Each row is a point on a landscape with many valleys, with its height.
From any point a ball rolls to the lowest of the 2 points nearest to it. It stops when none of these is lower. Distance is the straight distance between rows; heights are no part of it.
mafe: [-12   8 -14 -12  19 -13  17  14   0  22   3  10  13  -1  26   0  10  -7
  24 -13   4 -33  -8  46  -3  -3   0  17  14  -7  32  27   3  11 -25   6]  height 577
tefep: [-52  12 -25  50  32  -2   3 -34  32 -30  28   2 -30  29   3  -1 -21  23
  48  -3  19 -21  53  -6 -36  77  17  25  18   1  19   6   7 -22 -31 -27]  height 586
Rogo: [ 25  27   8 -44 -18 -14   7  28  20  20 -29  -6   8  21 -47   8  20 -39
 -26  -4  -3  -1 -41  36   9 -19  14 -17  12  -3 -21  12  -5  30   0  20]  height 527
fulub: [ 24 -25  14   9  -7 -10  17   3 -31  19  28  -5   8 -67  47   2  22  17
  11   0 -26 -40   1  34  10 -21   9  20  -7  -1  37   7   4  -9 -42   2]  height 524
Ponek: [ 47   9   6  16 -11  -6  10  13  -5 -35  -8   7 -25   0  -1   5  13  12
 -15  -1  13 -15  20  25  19  -9   7  70  33  40 -25  16  -9 -42 -20 -22]  height 551
Ped: [ -5 -30  27  -9 -16 -26  -6  15  -3  21   8 -45  13 -45  -7   3  25  22
  -5  30 -55 -26  -4   8  -9 -31  31 -16  -5 -31  -3   4  -4  17 -16  -1]  height 506
Sune: [  0   6  25  19   2  20   0  13 -27  49  -3 -24  33  15  31 -35   1  -1
  -6  -6  -3  37 -18 -19  16 -23   6 -62 -33  -3   3  24  20   0  32  19]  height 341
sosul: [ -4 -33  30  26  11  35  -7 -25 -37   2  20   1   1  -5  30 -10 -18   9
  11   5 -17  34  27 -54   8  10 -12 -18 -27   2   7 -11   7 -21  25   8]  height 336
tafos: [  9 -11  32 -32 -18 -25 -10  11  -8  15  -1 -41  24 -44 -24   3  31  12
 -26  18 -36   7 -31   1   4 -33  21 -37 -18 -31 -15  -9  -1  24   0  20]  height 490
Vekib: [ 39   5 -12 -27 -26 -13   9  33 -26  11 -18   1   7 -10   6  15  27 -10
 -27 -12  15 -18 -21  56  32 -32   2  41  12  17  -6  27  -8   0 -18  14]  height 487
loz: [ 19   8  -7 -19 -22  22   2  30 -30  37 -33   0  16  52   0   2   7 -26
 -28 -21  23  36 -23   9  28 -12  -1 -16   1  22 -22  38 -15  -9  25  11]  height 133
pufo: [-79 -25 -29  29   6 -13 -14  -4  26  17 -14 -41 -21  35 -36 -14 -20  14
   4  20   7 -21  28  -9 -38  26  16   9  15 -19 -11  -7  -3  14  10 -40]  height 434
pizor: [-71   9 -26  -4   5 -15  12  -5  48  -6  12   1  -4  26 -14  13 -10   3
  48  -4  12 -26  25  14 -41  51   5  45  52  -9   0  30  12  16 -35 -18]  height 470
bufus: [ 16  -6   6 -31 -25  -6  13  13  28  11 -16  -7 -16  30 -17  38   8 -15
  -4  -5  -9  -6  12   8 -17   5   9  61  64  14 -38  43 -33   3 -23 -15]  height 433
buz: [ 28  32  13 -32  -1  -1  -4  -1   4  18  -9  -8  49 -23  12 -14   8 -28
 -22 -27  -9  33 -66   1  14 -36  -4 -48 -29 -24   3 -12  25  29   8  56]  height 111
rori: [ 13  17 -34 -12  19 -14  12  17 -20  18  -9  18  22  -5  39  -7  11 -11
   2 -25  44 -23 -23  57  21 -20  -9  10 -10   4  32  18   8   5 -13  15]  height 552
vilum: [-56 -34 -24 -18  -5  30  -7 -30 -46  -9  15   9  11   9   1  12  -9  29
  18  10  15  36  12 -48  -9  18 -39  -3 -39  -8  12 -30  10  17  26  32]  height 471
pum: [ 48   0   0 -16 -31  -3   2  23 -26 -11 -20   7 -12   3  -5  20  23  -2
 -30  -7  22  -3  -3  35  28 -15   4  53  31  30 -27  23 -26 -15  -5  -6]  height 520
pilaz: [-18  23 -51 -32 -16  17   5  14   1 -19 -21  47  -9  43 -24  39   9 -18
  -2 -17  57  21 -27  12   8  27 -31  22  20  17 -10   7 -19  12  10  17]  height 375
gikud: [ 28  38  11  16   7 -24  13  21  31 -17  -1  11  -4 -39   1 -19   1 -12
  -5  -5 -24 -48 -20  50  13 -26   9  16  10   2   1  -3  27  -5 -41  -3]  height 387
bizat: [-24  -7 -47 -41 -28  -2   9 -18  10 -38  12  12 -29  -2 -38  44   1  30
 -11  28  13 -17  31 -18  -5  -6 -40  48  -2   8  -4 -49   0  23 -10   8]  height 357
dapo: [ 29  21   8 -21 -10 -21  12  25  16   4  -8   1   8 -21  -5   8  17 -17
 -10 -11 -14 -34 -16  54  14 -26   6  38  26   4  -4  16   7  11 -34  10]  height 443
bar: [-10 -45   6  -8   6  -6   7 -31  17 -10  34   1 -15 -18  16  27  -9  21
  24  16 -37 -20  60 -27 -32  19  -7  46  17 -10  15   2  -8  -1 -30  -9]  height 509
daf: [-34 -66 -18   6 -22  -2  -9   7 -29  30  -1 -56 -14   8 -13   2   6  42
 -15  37  -6 -18  32  -8  -9 -15  12  13  -5  -2  -6   0 -10  -3  -2 -24]  height 463
desez: [ 57  37   8   4   3  -7   1  25   0  -1 -30  10  17   3   6 -22   2 -26
 -24 -28  18   8 -31  31  32 -30   9 -13 -13  17  -6  12   4 -14  19   4]  height 531
fita: [ 18  -4  32  10  30  27   2 -17   1  20  15  21   7   0  59  -3 -14 -24
  37 -12 -35   1  12 -18  -9  31   6 -12  13   1  28  29 -23 -23   3  -6]  height 643
fel: [-80  -1 -30   8   1  19 -15 -13   2  -4  -3   0   3  52 -11   0 -13  -1
  44  -7  33  26   3  -8 -30  53  11  -5  12 -13   1  12  -9   9  25 -19]  height 499
buke: [-30 -28  17  28  24  34 -12 -30 -13   8  15   1  -1  19  21 -14 -26  -1
  27   8 -16  22  30 -51 -14  36  -2 -19 -10  -8  13   3  -2 -11  27  -7]  height 268
kuli: [ 11   0   8  32  11 -18  10   5  -8  39  18 -19  21 -49  48 -40  19  32
 -20  14   1 -18 -26  16   0 -41  19 -64 -46 -18  43   5  20  -9 -16   3]  height 672
Pevuv: [ 26 -30   9 -51 -42  26  -8 -16 -37  -8  -3   4   4 -15   0  45   8   0
 -10  -2 -25  39   3 -39   5 -11 -28  27   8   5 -28  -6 -28   6  20  21]  height 337
dober: [-16 -26  -5  36  34  14   6 -27 -37   1  26   6 -17   0  31 -15  -6  32
  13   4  23   2  34  -7   6  21  -3 -15 -35   9  38 -18   7 -29  -2 -10]  height 403
nunot: [-45 -38 -32  27  15   8  -8 -40   1 -14  16 -24 -27  36  -9   1 -20  43
   8  18   9 -12  66 -32 -27  34   7  26  -8   5  18 -17  -3 -11   1 -26]  height 448
limu: [ 53  42  29 -37 -23   0   0  21  26   9 -32   3   9  29 -58   5  13 -59
 -25 -17  -5  15 -44  20   9 -11  18 -14  14   6 -24   6 -15  23  14  16]  height 485
Kifo: [  9 -10  36  11 -12   6  -8  -4 -34   9  12 -13  25 -42  14 -18   4  16
 -24   4 -11  50 -15 -45  18 -35 -10 -42 -44  -8 -14 -29  28  -5  21  26]  height 360
sen: [ -4 -48  24  -4  -5  -4   5 -11   1  12  33  -9  -4 -44  25  18   6  21
  28  19 -56 -34  39  -9 -23   3   6  34  11 -16  19   8  -9   4 -35  -7]  height 523
Ved: [-42 -39  10  12  19  -2 -15 -18  30   5  23  -4  -4 -10  -4   0 -25   3
  35  23 -48 -21  35 -32 -43  34   9 -14   8 -37  15   0  -2  13  -1 -15]  height 270
nefe: [ 18  18  15  24  19  16  -4   5 -23  -7  -2  13   4   3  21 -25 -14  -9
  -7 -18  21  40  -8 -15  31  -9 -18 -26 -25  22  -8 -14  20 -27  26   8]  height 435
sol: [-43 -12 -43 -16  10  -6   7  -3 -42   7  10  17  14 -11  20  10  12  19
  10  -8  49  11 -20  21   5   0 -28 -13 -28  -8  33 -15  10  14  -3  24]  height 503
kivuv: [ 20 -12   9  20   5   5   7   8 -33  51   6 -17  18 -20  55 -30  16  20
  -4   4   9  -9  -8  24  13 -29  20 -43 -35   3  36  34   3 -16   4  -2]  height 694
peges: [ 65  49  -8  18  26 -18   6  23  24 -37 -21  36   3 -12  21 -27  -5 -29
   3 -27  15 -27 -12  40  24  -6   0  37   6  23   8   5   5 -34 -29   2]  height 257
noko: [-24  25  -9  37  36  -5  -4 -27  42 -52  17  27 -28  18  -8  -3 -31   5
  39  -1  -3  -9  39 -21 -29  63   1   7  22  -6   4 -17   9 -17 -13 -25]  height 564
mogo: [-11  -3 -24 -15 -16  25   4  14 -23  21 -28   7  -6  62 -11  15   3 -16
 -17 -10  39  35 -13  -8  17   6 -16  -1  10  25 -24  23 -19  -7  26   3]  height 248
Givu: [-40   0  14  17   8  16  -5  10 -18  39  -6 -21  25  32   6 -34  -7  -1
  -3   1   3  35 -12 -29   9  -5   4 -60 -28  -9  -6  10  25   7  33  10]  height 400
Tufas: [-29 -48 -22 -36 -20  25  -6 -22 -46   3   8   1  10  -5   4  26  -3  25
   0  17  -4  31  13 -52 -10  -4 -42   3 -33  -8   0 -27  -4  12  19  36]  height 437
Degat: [ 37   4  23  36   2  14  -9  -9 -28 -30   6   8 -13 -19   9 -20 -13  10
 -20  -7  13  41  11 -31  28 -13 -17 -18 -30  24 -16 -33  15 -41  28  -5]  height 372
Zuzo: [-67 -35 -37  -1   2  24 -13 -42 -33 -17  21   0   1  22  -3   6 -13  37
  22  11  26  24  27 -35 -17  36 -16   0 -36 -13  24 -24   5  10  24  11]  height 498
Kol: [ 69  46   5  15  16 -24  -4  -2  19 -14  -6  21  19 -56  43 -25 -15 -29
  -5 -27 -21 -20 -47  32  11 -33   9 -25 -17 -12  18  -9  16  -3 -19  15]  height 574
nisur: [-11   6 -13  -9 -17 -23  10  39  -3  30 -24 -33  -1  15 -29  -7  21   7
 -36  16  12 -25 -18  51  12 -34  14  -2   1   6 -20  18   4  13 -20  -3]  height 575
Tef: [ 15  19   7 -31 -25 -12  -4  16  20 -17 -15   6 -16 -16 -64  20  12 -13
 -29  24  17  -1 -24   4   7 -24 -23   4  -2   1 -25 -41   3  30   0   7]  height 356
Gulir: [ 11 -10   8  18  -6   4  -7 -15 -21 -36   8  -3 -21 -18 -16  -7  -5  25
 -27  14  15  25  18 -29  16 -22 -19 -12 -35  12 -17 -51  16 -20  25 -10]  height 291
sese: [-26  43 -18 -40   5 -17   6  17  37  -1 -17  28  12  22 -40  12  10 -35
  16 -18  14  -4 -40  33  -7  13  -4  -7  20 -15   1   0  -1  46  -2  15]  height 604
mizu: [-33  -4   5  24  -3 -28   5  25  22   1   2 -36 -16  -8 -33 -18   8  22
 -20  32 -15 -44   3  20  -1 -27  20  -6   1 -11 -14 -12  26   1 -24 -23]  height 422
Bagef: [ -8   8  -6 -12  33   0  14   3  -2  19   5  24  15  10  45   4   4 -12
  40 -23   9 -15  -2  28  -4  22  -1  14  21   2  35  37 -14   4 -11   0]  height 593
lanob: [-19 -36   2  18  31  16   7 -25 -29  19  28  14  -1 -22  40  -8   0  18
  29  10   3 -14  24  -2  -5  21   0 -14 -27  -8  45  -6  -1 -12  -5  -5]  height 439
bifa: [ 28   3  -2 -10  34   1  17   5   8  10  13  25   6   7  60  16   6 -17
  36 -28   5 -21  16  21  -7  21  -2  49  41  17  30  48 -26 -16 -30   0]  height 605
zom: [ 21  39  -5 -39   2  22  -1  10  39 -20 -16  51   5  56 -30  29   0 -50
  16 -35  35  31 -26 -23  -1  29 -20  27  42  19 -22   8 -28   6  10   6]  height 458
Saka: [-44 -49 -11   2  -4  -3 -10   5 -27  29  -4 -37   2  12 -10 -11   3  36
 -12  31  12   2  13 -14  -5 -15   1 -23 -23 -13   0  -4   3  -1  13 -11]  height 496
nov: [ 70  45  16  10 -12 -20   2  32   7  -4 -32   0  11  -1  -7 -30  11 -13
 -31 -14   5 -10 -29  51  32 -33  32  -5  -3  19 -14  26   4 -10   7  -4]  height 567
Gosi: [-10 -19 -15 -35 -18   5   3  -1  19   1 -11   4 -16  37 -16  43  -3  -5
  -2   3   3   4  19 -19 -24  13 -14  42  45  10 -28  16 -32   9  -5 -11]  height 393
rof: [-20  50  -1 -26   8   4  -5   8  24  -4 -15  29  28  33 -24  -4   0 -41
  21 -31  11  27 -50   3   4  16  -7 -32   2  -9   2  -6  12  35  28  18]  height 571
Saliv: [ 52  55  -5  20  22 -20   4   8  35  -3 -11  13  19 -26  37 -36 -16 -14
  -1 -24 -12 -29 -54  41   6 -26  10 -41 -24 -15  31   3  21   5 -13  16]  height 601
Poves: [-88 -26 -30  10  -2   3 -21 -11  18  15 -11 -28  -3  38 -33  -7 -19   1
  24  16   9   3  16 -22 -41  38   9  -7  11 -27  -8   2  -7  21  28 -24]  height 466
zug: [ 38  15  40  28  11  21  -5  -4 -13  16   8   4  16 -23  50 -30 -13 -19
   7  -4 -44  10 -13 -14  10  -6  15 -56 -22  -3  13  17   1 -18  14   2]  height 602
lim: [ 41  12  27 -27 -13  -9   5  16  23   0 -16  -1   1  12 -17  23  15 -31
  -1  -9 -24  -4  -3  18   1  -4  22  34  54   8 -27  40 -32   5  -9 -11]  height 469
pidud: [ 42  10  24 -13 -24  15  -8  21 -20  15 -27 -14   9  31 -14  -1  11 -25
 -27 -17   1  35 -18   6  26 -17  20  -9  13  22 -34  30 -20  -6  32   1]  height 252
Dag: [ -1  21  -5  31  29 -15   9   1  13  20  15  -2  20 -37  45 -38   1  17
   3   4  -4 -23 -40  24  -4 -23   9 -65 -41 -22  49  -3  26   3 -11   7]  height 652
kod: [ 31  13  14 -49 -47  -6 -10  14   5 -11 -13  -6 -10 -32 -64  39  23 -17
 -38  23   2  12 -34  -5  12 -25 -21  -6  -1  -5 -26 -37 -12  36   1  25]  height 284
pota: [-23  10  -5  23  33   2  -8 -32  51 -38  12  13 -27  36  -6   4 -38  -4
  31  -3   0   4  38 -42 -38  57   5  16  32   2  -9  -4 -13 -18   7 -28]  height 545
lopod: [-69 -15 -32  -1  12  15  -6 -24 -20 -11  11   8   0  24   1   4  -9  18
  37   5  31  18  16  -5 -18  44  -5  -1 -10 -10  24  -4   2   7  16  -3]  height 525
ripet: [ 33  -3  29  26 -13 -13 -12  -7 -30  -8  11 -12  19 -72  16 -21  15  28
 -32  -1  -4  32 -17 -16  20 -39   9 -46 -38  -9  -2 -29  20 -20  10  11]  height 436
tukog: [-30  16 -14  33  30 -22  16   3  11 -17  19  12 -11 -24   7 -19  -2  15
  13   5   9 -43   3  32   2   3  -5  -4 -10  -5  25 -24  34  -6 -40  -7]  height 306
zinom: [ 54  10  15 -54 -52   6  -7  13 -12  -2 -20   5  -1 -23 -39  44  28 -32
 -33  -3  -2  21 -34  11  21 -17  -8  12  17   5 -30  -2 -29  22   7  30]  height 163
Vena: [ 31 -17   9 -51 -42   2  -4   7 -12  -9  -9   4  -6 -18 -24  49  19  -5
 -18   5 -19   9  -3   1   7 -13 -13  38  26   4 -29   2 -29  18   1  12]  height 266
zodes: [ 20  27   5  -2  11   9  -7  11 -12   3 -17  17  23   6  12 -16  -5 -22
 -12 -27  20  29 -30   3  28 -15 -20 -25 -20  14  -3  -3  13  -3  26  19]  height 481
napus: [ 35  -4  -6  13  10 -19  13  -1 -25   7  20  11   6 -64  60  -9  14   2
   1 -17   8 -36  -8  45  19 -24  -1  27 -15   6  44  -4  18 -16 -47   7]  height 547
Napot: [ 52  14  14  11  21  -8  13   7  15 -18  12  22  -7 -15  41   8   2 -15
  19 -21 -15 -28  19  21   3  13   2  51  39  21   8  29 -14 -38 -39  -4]  height 587
dotu: [ 45  15  46 -21 -23  -7  -5  11  28   6 -15 -17   2   5 -31  14  10 -35
  -5  -8 -48   3 -10  11   1  -1  42   1  45  -5 -34  31 -29  13   9 -10]  height 504
kug: [ 62  47  34 -20 -13   2  -6   2  10   7 -14 -11  40 -21  -2 -14   6 -42
 -22 -34 -22  35 -59   3  23 -33   7 -41 -19 -11  -8  -5  22  20  21  44]  height 251
lon: [-57  10 -44   7  -8  -5   8 -14  46 -14 -18  -5 -29  60 -38  16 -19   9
  14   1  44  -7  25  -7 -40  43   1  55  47  12 -25   7 -14   4 -10 -29]  height 464
Giz: [ 12  23 -35 -43 -19  15  10  20  23  -6 -28  44 -13  49 -38  44   9 -33
  -9 -12  44  11 -23   6   2  19 -24  35  38  25 -18  15 -31  11   3  11]  height 416
varol: [ 41  17  46   8  -6   5  -8   6  13   6  -9 -15   8  -1  -1  -9  -3 -29
   2  -6 -59   4 -14   4   3  -4  42 -31  19  -8 -16  37 -23  -2  14 -15]  height 542
ziro: [-40  12 -15  28  17 -24  12  19  14   6  -1 -12 -13   6 -15 -26   1  15
  -3  14   8 -39  -3  34  -1 -13   9  -8   0  -1   2  -3  23  -3 -24 -18]  height 370
Sekim: [-42 -30  14  12   8   6 -15   2 -13  28  -2 -28  10  13  -6 -20 -10   7
  -3  23 -13  17   4 -35  -6  -4   6 -47 -26 -21  -4  -3   7   9  27  -4]  height 452
bovo: [-47 -19 -46 -48  -5  -3  14 -19   6 -16  15  18  -6  12  -4  48  -4  20
  28   1   9 -11  28  -6 -33  33 -27  48  25  -8   8   3 -11  26 -18  11]  height 418
Suk: [-62 -29  -1  34  25  22 -27 -36  15   0  19  -5  -2  21   2 -11 -33   6
  39  15 -16   1  41 -48 -41  59  12 -16   1 -27  22   1  -4   4  22 -16]  height 181
misus: [ 17   2  14  40  11 -16   2   8  -5 -16  11  -3 -20 -28   6 -24  -3  14
 -14  12 -14 -19   7  12   8 -20  13 -20 -15   0  -2 -16  14 -26 -10 -23]  height 438
Labu: [ 39  14  38  31  20  34  -4  -9 -15   9   9  18   7  -7  62 -20 -20 -27
  21 -15 -34  14   4 -27   8  17   5 -28  -2  12  15  22 -15 -32  12  -4]  height 626
pusof: [-12  -8 -13  21  19 -10  -1 -19  -8 -43  17   7 -23 -24 -19  -7  -8  30
 -15  15  20   6  18 -18   8 -12 -25 -12 -37  -1   0 -69  26 -10   9  -9]  height 189
zute: [-22  -7 -26  -9  -2 -11   7 -23   7 -51  17   5 -29  -9 -39  13  -6  34
  -9  21  17 -13  31 -15  -4 -10 -30  29 -19   1   0 -67  21   8  -4  -6]  height 296
kig: [ 51   6  22  23  -4 -11  -9  -3 -26  -2   8   2  19 -68  37 -21   5   4
 -20 -15  -5  17 -28  12  28 -36  11 -28 -30   1  12  -8  12 -20   0   9]  height 489
mazep: [-22 -25  17  21  -4 -26  -2  21   8  26  13 -45   4 -29  -3 -13  18  23
  -8  33 -41 -40   4  15 -11 -27  32 -24  -8 -26   6   4  12   5 -29 -18]  height 473
Zana: [-36 -51 -20   3  15  13  -2 -51  12  -4  29 -12 -14  17  13  18 -20  32
  26  15 -15 -14  71 -46 -42  44   4  42  11  -3  25   3 -19  -1  -3 -12]  height 482
vuvin: [  2 -55  21   0  -3  -5  12 -10 -26  28  35  -9   7 -64  37   7  22  28
  21  19 -38 -35  18   5 -10 -11  11  12 -14 -18  39  -1  -9   1 -38   4]  height 497
nube: [ -9  -2 -43  -8  18  -9  17   2 -40  10   5  19  12 -17  38   4  10  11
   3 -21  55 -11 -12  43  16  -4 -22  17 -19   9  37  -4  14  -1 -20  18]  height 530
suv: [-33 -19 -51 -53 -19   2  14 -25   3 -27  14  23 -17   3 -16  52   0  24
   9  10   7  -7  29 -20 -19  13 -43  48   7  -1   5 -25 -10  28 -11  15]  height 392
lezot: [ 13   9  39  13  -4  26   0  10 -35  35   3 -14  38  -6  29 -25   0 -11
  -6 -14 -20  58 -19 -40  22 -20  -9 -39 -32  -5  -7  -5  28   8  27  41]  height 256
Burog: [  5  32  12 -16  15  18  -4  -5  39 -35  -8  42  -1  39 -24  10 -15 -34
  21 -23  14  32  -8 -37  -4  29 -21   8  31   9 -18 -12  -9   0  24  -5]  height 494
Biz: [-25 -67 -20 -11 -23  11  -9 -16 -21  19  -4 -36 -13  23   0  17  -7  30
  -3  26 -17  -6  50 -29 -26   4   6  36  11   0  -7  16 -34  -5   8 -22]  height 423
guzok: [ -8 -28 -13 -19 -21  24  -3  -4 -31  13 -17  -7 -12  42  -5  20  -4   5
 -17   6  16  31  16 -28   6  -1 -15  14   9  18 -26  10 -23 -10  27  -2]  height 323
seb: [-41 -30  16  14  14 -15 -21   1  41   4   7 -20  -6 -13 -25  -4 -17  -2
  14  31 -53 -26  21 -25 -36  12  16 -22   9 -39  -6 -10   4  20   4 -18]  height 329
Lero: [ 59  53   6  36   6 -21  11  21  21 -35 -12  22  -4 -39  11 -32  -1 -14
 -10 -14 -13 -52 -16  51  19 -24  14  25   4  16   2   1  25 -30 -42  -1]  height 333
vusok: [ 45  22  32  20   8   5  -2   7   8  17  -5  -9  12  -1  27 -24 -10 -21
   0 -12 -47  -2 -19  13   7 -11  32 -46  -2  -7   2  34  -9  -8  15 -10]  height 573
koli: [  2 -37   9 -39 -30  31 -15 -22 -28 -11   6  -5   9 -12  -7  28  -3   8
   0  15 -32  36  14 -69  -3  -9 -34  16 -14  -9 -20 -28 -11  13  28  27]  height 389
bagu: [-48 -12 -19 -31   5 -14  16  -7  27  -7  19  11  -4   3  -9  29  -1   7
  35   2  -4 -21  26   3 -33  30 -15  46  34 -14   5   7   5  31 -29  -1]  height 442
gogir: [  0 -53 -18 -16 -26  18  -2 -15 -45   1   3 -21 -16  12   9  23   2  32
 -14  18  -1  15  40 -26   2 -12  -8  33  -6  16  -9   2 -29 -16  17 -10]  height 380
luzez: [ 15  55  -1  -6   9  17  -5  18  11 -12 -22  34  27  40  -8 -23  -7 -40
   5 -42  31  36 -44  -3  26   6 -16 -21 -12  17  -3  -5  15   4  31  19]  height 529
Bosep: [-60  11 -30  13   0 -16  11 -15  60 -21   3  -3 -21  38 -32  11 -21   8
  30   2  17 -21  34  -5 -43  50   1  55  47   2 -16  11   7  12 -27 -27]  height 486
kipak: [ -4   2 -15 -24 -17  -6   1   9   1 -10 -16   8 -19   8 -39  18   7   3
 -24  19  25   3  -6   5   8 -15 -25   9   0   7 -19 -26  -3  13   5   0]  height 415
tefuv: [ 48   9  33  -8 -41  -2  -9  18 -28   1 -21 -20   7  -5 -23  -4  23  -2
 -39  -4   0  27 -19  14  36 -23  28 -15   0  17 -38  15 -14   0  31   1]  height 338
gebi: [-65 -24  -5  11   6 -25 -17   6  47  13   1 -34 -13   7 -43  -9 -18   7
   9  32 -27 -35  21  -8 -35  11  11  -3  19 -29 -14 -10  12  25  -8 -24]  height 384
Nonog: [-21  -8 -20 -10   1   3   4 -14  22 -14 -10   1 -31  47 -18  19 -13   4
   0   7  17   2  28 -18 -20  19 -10  41  34  18 -21  -1 -21  -4   8 -24]  height 426
Dudap: [  3  10  -7 -31 -37 -24   7  42   7  23 -25 -21 -10   5 -51  15  34  -6
 -47  21  13 -18 -37  47  12 -34   3  -4   7   4 -25   1  -1  26 -17  19]  height 576
vor: [-23  20 -38 -15 -10  34   3  11 -17  -9 -22  33   0  61 -11  20  -2 -19
   1 -22  54  43 -22 -14  18  28 -32   5   7  23 -16   6 -10  -4  29  16]  height 321
Mosit: [ 46   4  14   8   3 -10   9   5   1 -30  10  16 -20 -25  17  10   8   1
   1 -12  -9 -22  24  21  11  -3  -2  58  30  23  -6  10  -7 -30 -31 -11]  height 572
Pagi: [-31  -9 -25 -18   2  -5   1   9 -20   1  -3   7   3  -3 -10   8   9  10
 -14   5  30  13 -15   5   8 -12 -28 -16 -21  -6  -1 -23   8  16   5  14]  height 467
Ran: [ 20   3  20  35   1 -17  -3  20  -5   3   1 -20  -5 -22   2 -31   6  17
 -29  16  -9  -4  -6  19  15 -32  27 -43 -18   0 -10   3   9 -21   5 -22]  height 483
Luvot: [-10  -3   5   9  -3 -16  -2  26  -3  22 -20 -27  -5  15 -24 -20   5   9
 -32  18  13   3  -9  20  11 -30  18 -34 -10   0 -23   7   5  -3  15 -19]  height 533
tido: [ 52  41  47 -12 -15  17  -8   2   4  -9 -13   4  25  -9 -22  -7   2 -47
 -17 -22 -20  45 -43 -22  26 -22  -2 -27  -9  -3 -32 -20  12  10  28  29]  height 355
Kidof: [  1   9  -3  49  30 -22   7  -6   2 -28  28  15 -18 -42  12 -21  -8  20
  -2  11 -11 -33   7   9  -2   0  -4 -25 -27 -10  20 -45  26 -20 -35 -12]  height 373
tonas: [  1 -45  17  21  14  13  10 -23 -24  32  35   3  -5 -43  52  -7  11  19
  25  20 -17 -30  29  -5  -7  11  13  -9 -24  -9  50   0  -6 -13 -25 -10]  height 468
Bibe: [-42 -28 -13  52  31  17  -6 -25 -30   7  13 -16 -17  24  16 -27 -14  35
  11  14  31   4  38 -19  -3  27   9 -29 -33   7  26  -7   8 -27  18 -24]  height 358
Pip: [-61  -2 -29  48  20  -5  12 -21  19 -12  21 -15 -29  28  -7  -5  -9  31
  30  -1  19 -50  49  12 -18  45   5  44  20   9  16   7  26 -26 -52 -26]  height 606
sisi: [-44 -36 -18  53  20  11 -14 -24  -8   6   3 -30 -30  33  -6 -25 -25  31
  -4  20  16  -1  48 -29 -15  24  12 -16 -21   2   6  -9   0 -23  20 -35]  height 401
gen: [  0  23  12   5  26  13  -6 -16  61 -39   2  32 -13  40 -20  11 -29 -26
  29 -20   3  25  16 -52 -27  46  -3  16  44   7 -24  -1 -15  -7  19 -23]  height 521
Vogo: [ 65  24  16  12   6 -11  -9  -5 -12 -19  -1  24   9 -55  37 -13  -4 -23
  -7 -26  -9   2 -20  18  24 -23   2  -3 -11   6   8  -9   5 -23  -5   5]  height 532
Larid: [ 33   8  34 -24 -46 -19 -13  21 -11   7 -17 -38  11 -23 -47   2  35   3
 -46  16  -9  18 -34  11  20 -29  27 -35  -4  -6 -38   1  -8  21  17  14]  height 421
Vude: [ 55  48  42 -26  -6  15  -7  10  29 -14 -18  21  15  12 -39   0  -1 -60
  -9 -23  -9  35 -41 -17  18  -9  -7 -13   8   7 -26 -16   4  15  23  15]  height 419
nakev: [ 28  44 -11  28  25 -10   6  -3  27  14   2   9  20 -25  59 -41 -12   2
  19 -12 -14 -46 -53  42 -11 -10  11 -58 -30 -18  56  14  24  14 -16  13]  height 628

Where does a ball stop that starts at each point below?
Napot | peges
nube | zinom
Labu | Gosi
lopod | zinom
nisur | tukog
tafos | loz
desez | pusof
Ped | tukog
bar | Bibe
rof | pusof
Pip | Gosi
sese | buz
bagu | pusof
Poves | Suk
Dudap | buz
